Each row is a point on a tangle of strands that fork, close into loops and nearly touch. The rows are in no order.
Two points are linked if the straight distance between their rows is under 58.4. Some points are linked to none.
z662: [-6,-8,-24,-1,10,-6,8,0,-16,-6,20,-10,7,-2,5,-21,8,-3,-28,-4,5,6,-16,-2,0,2,-23,-11,11]
z196: [1,-22,-5,5,-8,6,-25,14,-3,8,-12,10,5,5,8,-10,-14,3,-7,-21,-12,5,-4,41,-3,-2,-9,-25,-6]
z95: [15,-7,9,7,-3,19,18,5,8,-14,9,-4,-5,-9,6,38,12,4,24,11,-15,4,12,-20,-19,-2,7,15,-1]
z322: [7,8,-3,-27,-5,23,10,2,22,-14,9,-6,4,8,-6,3,-10,-8,-11,-14,7,8,-18,-29,12,-11,-2,-7,2]
z748: [1,25,-1,-22,-15,-13,5,-18,-3,6,1,-18,12,-2,-8,14,-4,9,11,12,-5,4,8,-11,-11,8,26,4,11]
z320: [3,20,-10,-14,-6,-19,13,3,5,26,6,-15,3,-21,-22,5,11,3,-12,-4,12,5,-14,0,-8,12,1,-3,27]
z710: [-7,12,-14,10,9,-9,-1,5,-11,-2,-21,10,-29,-3,3,6,-20,1,-3,7,-9,2,-9,-16,17,-15,10,-9,-6]
z799: [1,10,-3,-24,-6,33,-1,-12,8,-16,3,-1,-1,14,-18,-8,-15,-10,-14,3,12,9,-13,-4,13,-18,-3,2,-7]
z736: [-17,8,13,17,19,-25,-2,7,-16,12,-12,11,2,-8,-17,-12,-5,-7,-12,14,8,5,0,-13,-15,12,-2,-3,12]
z273: [5,3,-9,-7,-1,16,-27,1,-5,12,-17,-6,-10,13,-5,-20,-12,3,-23,-18,1,12,-15,7,11,-5,-21,-11,-11]
z734: [3,-7,1,22,-3,1,8,15,0,0,-15,2,3,-17,10,8,1,25,20,1,-9,11,9,0,-11,11,-3,-4,-6]
z573: [10,-4,9,4,-11,-5,-9,-11,-5,-45,-3,3,-11,-7,-8,4,-4,-7,-7,24,-27,-7,-11,5,17,-18,10,-1,-19]
z685: [-13,10,4,1,-5,-22,-5,-10,2,-20,11,7,-6,20,-8,-1,6,-12,-4,6,-11,-20,12,13,7,-19,17,13,-9]
z958: [12,3,9,-17,-14,0,7,-4,22,2,19,-11,24,-10,-8,12,16,8,7,-11,6,1,5,-6,-12,0,-6,9,17]
z294: [9,-1,21,-5,-1,38,1,-8,7,-22,1,1,-7,7,-13,-4,-7,-9,5,7,7,16,4,-33,3,13,-3,7,-23]
z979: [-12,2,-17,2,-1,-21,8,-6,-3,-29,15,-19,-6,-15,9,10,-3,1,-11,14,-18,-2,-7,14,-4,13,-8,-17,9]
z949: [-14,-10,0,-1,-3,22,17,-8,0,-12,8,15,8,24,13,-9,-22,-15,-7,-1,13,-10,7,26,-12,-10,-2,-8,-3]
z600: [-9,4,-1,-5,-11,-4,-15,-9,3,-5,-3,14,13,18,-8,-1,-8,-5,-6,-4,-6,-15,5,11,1,-30,22,1,1]
z753: [-15,9,-7,3,12,-16,21,0,-1,3,16,4,-9,9,1,-4,-10,-12,8,2,22,-23,6,31,-2,4,12,-3,11]
z550: [16,-6,8,5,-22,9,-25,-4,6,-15,-9,0,2,-5,3,13,5,9,15,-2,-27,-10,5,-4,15,-26,10,15,-10]
z791: [7,-7,25,-2,6,6,-23,-3,2,13,-14,3,1,-14,-14,2,20,1,-1,2,11,-8,-5,-3,-2,-11,-3,22,1]
z650: [-6,3,3,-12,10,-25,1,7,7,21,-13,-1,-5,10,13,5,-4,19,22,1,-3,13,-1,1,-6,-2,23,-4,10]
z724: [4,-3,-6,-3,10,11,23,-6,3,-32,15,3,1,-9,9,3,16,-5,-5,17,5,1,-15,-11,-5,-1,13,14,1]
z105: [7,3,-28,-11,3,0,29,3,-3,16,11,-3,3,-8,17,-9,18,10,3,-15,19,2,-14,2,5,12,-2,5,7]
z188: [27,-12,19,13,4,24,-7,-7,-2,-20,-8,9,-3,-17,-9,5,1,-13,-8,7,-3,0,-1,-25,2,9,-1,1,-20]
z155: [-2,1,-7,-10,5,32,20,-20,-6,-25,8,1,-14,2,13,4,15,-17,-1,31,6,-3,-9,-7,7,1,12,19,-13]
z230: [-11,-6,-4,26,-4,4,-22,0,-2,3,10,3,10,14,0,5,2,-8,-6,6,-28,-9,24,16,-4,18,-24,-3,-14]
z914: [13,-2,-1,19,-17,0,-26,-2,-10,-23,-8,6,-11,-2,-2,16,0,-9,4,13,-40,-10,-1,7,15,-19,7,11,-15]
z86: [-3,-5,19,4,-4,12,10,-12,4,-24,10,-1,-5,25,-13,-18,-11,-12,4,22,8,15,18,-20,-3,18,-4,1,-34]
z798: [5,2,-6,19,-12,5,-12,5,-16,13,-22,31,31,3,-8,-4,-3,-10,-17,-4,-7,-11,13,-11,3,-14,4,-4,-18]
z485: [17,-3,13,9,10,8,-35,-2,-15,21,-28,0,-10,-7,0,-10,5,-1,1,-3,8,-10,-1,7,31,-7,-15,7,-26]
z49: [9,4,-12,-12,-19,10,13,-1,15,-18,9,-11,6,3,-1,7,-22,2,-15,-6,-10,6,-13,-26,-1,4,2,-19,-5]
z10: [9,8,-6,3,-6,4,-9,-3,6,-5,-2,-6,-15,-1,3,17,8,14,18,-4,-8,-5,-1,11,7,-16,3,17,7]
z334: [5,-17,3,-10,-3,18,-19,8,1,19,-9,-6,6,4,4,-23,-8,7,-10,-24,6,16,-10,19,-2,3,-19,-18,1]
z998: [-15,12,-11,1,-13,2,29,12,12,-22,14,14,-14,23,17,8,7,3,9,-6,0,-16,-7,30,3,-11,22,7,-5]
z73: [14,12,-7,-14,1,6,27,2,14,11,15,-5,-10,1,1,-4,12,1,10,-18,19,1,-17,-21,11,7,8,15,4]
z626: [-10,6,-10,-2,4,13,24,-3,-8,-15,19,7,1,19,-6,-19,-9,-16,-10,5,22,-12,-1,24,-5,1,1,5,0]
z546: [15,-9,6,8,13,7,-15,-6,-1,14,-10,-3,-21,-6,6,-3,-4,-8,3,-7,11,-9,7,-2,20,11,-19,-5,-10]
z666: [0,12,5,-11,-5,-13,2,-24,-8,3,12,-5,10,-5,-14,1,10,-4,8,9,13,-12,11,5,-8,3,20,9,11]
z742: [-9,23,-13,-2,-5,-1,-7,-6,5,-4,6,-14,-4,-5,-1,27,3,10,5,5,-14,-18,9,2,-1,-16,1,8,22]
z356: [2,-7,-15,-8,12,3,4,2,-10,5,-2,-6,-2,-17,0,-5,-6,-4,-23,-7,13,6,-23,-3,6,6,-17,-18,18]
z324: [-4,-10,-9,-11,-7,35,2,-8,3,-7,7,6,25,12,18,8,-10,-1,-2,-7,7,0,-1,26,-12,-14,-8,-6,8]
z607: [-3,3,19,5,10,-10,-25,10,5,34,-17,-5,-8,-14,-9,13,17,8,15,-1,5,-8,7,7,-3,5,-10,11,15]
z636: [-9,5,4,20,6,9,13,-1,1,-14,1,-2,-14,12,-3,11,-13,-14,11,9,2,-9,17,-11,-2,-9,-2,1,-5]
z106: [-10,11,-15,-4,-2,-12,-6,-3,-5,-10,-1,2,4,-2,-8,-2,16,19,-10,10,-18,16,-9,-9,-11,0,10,10,0]
z691: [-14,-1,8,2,14,-32,11,9,-4,2,0,3,-9,11,-16,-25,-2,0,-14,7,9,15,-11,-28,-7,5,-3,0,2]
z598: [8,5,15,-8,-5,-13,-7,-19,2,-34,5,-7,-11,-1,-16,0,1,-8,-2,19,-2,-15,-3,-3,15,-30,14,11,-7]
z341: [-25,-7,12,7,11,-27,-7,13,-4,23,-15,2,-8,9,19,-7,3,18,23,7,-8,17,12,8,-3,22,10,-2,-3]
z530: [-7,10,-15,20,-5,-3,-11,14,-3,5,-17,11,-4,-3,9,18,-1,3,-3,4,-30,-6,6,-17,7,-4,9,-5,2]
z194: [-21,-2,-10,-15,10,-11,-2,12,10,13,-4,-2,4,3,19,16,6,17,5,-1,-14,9,-9,13,-6,-13,12,-4,24]
z962: [-4,-6,-17,11,4,0,-19,14,-19,24,-19,13,-3,-3,15,-14,3,2,-7,-9,-4,0,-1,36,6,2,-4,-9,-3]
z473: [1,-5,8,-24,-8,-13,3,4,25,19,9,-14,23,-19,-11,2,22,22,5,-8,-7,19,-3,-8,-15,9,-8,5,14]
z173: [-10,8,3,-3,2,2,-7,-13,8,2,0,-5,-14,33,-12,-16,-20,-13,5,3,18,-8,21,13,16,-19,4,3,-15]
z716: [6,-13,8,2,4,-12,5,-5,-2,-16,8,1,-5,12,1,-27,-1,-18,-9,10,3,0,4,-11,12,21,-3,-4,-31]
z71: [12,-9,25,16,14,7,-25,9,-5,10,-30,10,1,-24,5,2,22,7,2,-3,13,-10,-11,9,15,-9,-23,13,-12]
z389: [25,0,14,-6,-10,24,25,-1,13,-15,8,-15,-17,-9,4,35,2,1,28,-3,0,-8,2,-12,1,-9,13,12,-2]
z669: [9,-7,16,-27,-2,-8,12,-3,10,17,13,-17,13,5,-10,-22,-6,6,6,-7,24,22,-7,-6,-9,23,-14,1,8]
z571: [-3,0,3,-35,4,-4,16,-2,20,27,15,-18,24,-3,-1,-11,17,10,7,-2,2,34,-7,-12,-15,18,-14,2,21]
z572: [2,-17,4,-4,15,-18,16,3,3,1,1,1,-6,7,8,-31,-2,-6,-1,-4,17,14,-6,-23,3,16,-3,-3,-16]
z569: [-13,-3,-21,9,-1,-14,9,2,-6,-12,26,-13,-7,-7,2,-12,8,-8,-17,2,-11,-2,-6,10,-7,21,-27,-15,10]
z848: [-4,-4,-19,-18,-5,41,-8,-11,1,12,-9,1,18,4,29,6,3,6,-7,-8,-6,16,3,3,-4,-5,-7,-2,10]
z361: [-6,4,-11,3,3,-13,11,4,-6,-23,1,-12,-11,-15,19,22,-18,3,9,9,-15,-7,-10,14,6,-6,4,-19,12]
z349: [-3,14,8,1,-5,-11,-4,14,11,27,-12,7,0,-11,-17,12,13,3,-1,-8,5,-4,-7,7,-13,16,10,5,17]
z839: [18,-9,33,-5,-1,0,0,-1,17,1,4,-20,-18,-4,-17,0,0,-7,18,1,14,0,4,-18,-7,29,-13,3,-4]
z321: [-4,2,-1,14,5,-5,13,10,-4,6,9,7,5,8,12,1,-17,-3,15,-11,11,-13,28,27,-2,4,-4,-7,10]
z923: [-6,6,-8,-9,-5,10,-11,-5,3,-2,-1,-8,-20,20,-10,-12,-18,-3,-7,-6,7,1,-10,13,8,-3,-4,2,-12]
z201: [-11,-17,4,9,1,-14,7,14,12,3,9,15,3,1,25,5,-8,-3,10,-11,-4,-10,13,18,-6,5,10,-16,0]
z168: [-4,-2,-9,-7,2,1,-2,17,-2,27,-10,11,5,12,-4,-15,2,-4,-20,-29,13,-8,-14,-5,4,-25,-5,-1,12]
z868: [-7,22,-14,2,-8,4,3,-14,-3,6,4,-16,12,-3,-10,21,0,7,12,21,-16,10,10,-13,-15,2,-5,6,29]
z366: [-10,-2,11,12,7,-10,-22,-1,-12,9,-11,4,-7,9,13,-14,-1,10,20,10,-3,4,21,18,4,13,1,2,-12]
z931: [-9,-18,-4,2,4,-20,1,8,-2,9,13,11,16,6,20,-12,5,-1,-5,-10,-5,-5,15,-1,0,-7,5,-6,-4]
z983: [-1,-2,-4,32,4,-1,-18,5,-20,3,-3,24,23,14,-9,1,-11,-6,-12,1,-15,-15,25,5,0,-7,-10,-2,-15]
z645: [24,7,10,-10,-10,3,24,-3,17,-7,23,-19,-1,-10,-10,19,12,-1,12,-10,9,-11,-2,-22,-1,4,6,12,6]
z124: [2,-9,-1,11,14,2,23,-11,-10,-13,3,6,1,-23,6,4,0,-15,-7,18,9,-11,-1,4,-11,10,7,1,2]
z939: [4,15,-7,-4,3,-23,9,-7,-10,-11,-9,-6,-16,-9,-1,3,-19,8,2,6,5,-2,-12,8,14,-14,13,-15,5]
z355: [8,-2,0,18,-4,8,8,12,-2,-11,-3,-5,2,-15,11,22,13,25,19,7,-20,19,11,-37,-15,-4,-4,11,-3]
z785: [-23,9,-19,7,-4,-14,-12,17,-4,10,-5,13,0,6,16,19,-3,12,0,-9,-30,-4,5,7,-5,-6,13,-12,13]
z120: [-5,-5,0,17,4,-10,-23,1,-15,6,-8,13,1,-15,9,-4,19,4,5,-2,-9,-9,9,33,1,10,2,6,-2]
z244: [6,6,-10,6,-14,-3,-14,-8,-19,-3,-18,21,20,1,-7,-1,-3,4,-9,-6,-8,0,0,-11,7,-30,22,2,-6]
z271: [10,6,-9,-23,-3,5,2,3,-2,26,-9,-4,9,-24,-11,-6,6,-4,-25,-16,16,9,-27,4,-4,16,-1,-13,12]
z238: [6,-10,21,12,13,4,4,5,6,19,2,-8,-16,-3,-4,-3,1,-13,11,-5,21,-2,14,-18,0,21,-20,6,4]
z150: [-16,-15,-7,9,4,-1,-2,13,-8,21,6,10,16,26,10,-25,0,2,-7,-26,10,5,3,0,2,-16,-6,-8,-4]
z128: [4,-7,8,19,12,1,-3,-4,-18,-4,-7,15,9,-15,-14,-4,-4,-14,-15,12,2,0,-2,-15,-6,17,1,-5,-5]
z468: [14,-14,29,-10,5,-4,3,-2,9,-5,0,-17,9,-12,-18,-8,-7,9,5,0,21,13,-3,-6,-15,23,-11,-5,2]

A tip is a point with one link. Name the tips that can be reached along the links from each point below, in the order of the rows.
z571: z734, z105, z49, z173
z868: z230, z666
z931: z848, z168
z736: z155

A piece is all that can be reached along the links. How many separate loops has the piece of each point below (a circle has one, a figure eight two, a Y none), and how many tips (points with one link)?
z194: loops 0, tips 4
z550: loops 0, tips 2
z86: loops 1, tips 1
z626: loops 0, tips 2

A fork is a point with three links, a tip a point with one. Leave the first point through the second and follow the links. Name the first fork or tip that comes.
z324; z949: z168
z662; z569: z923
z685; z598: z666
z569; z662: z645
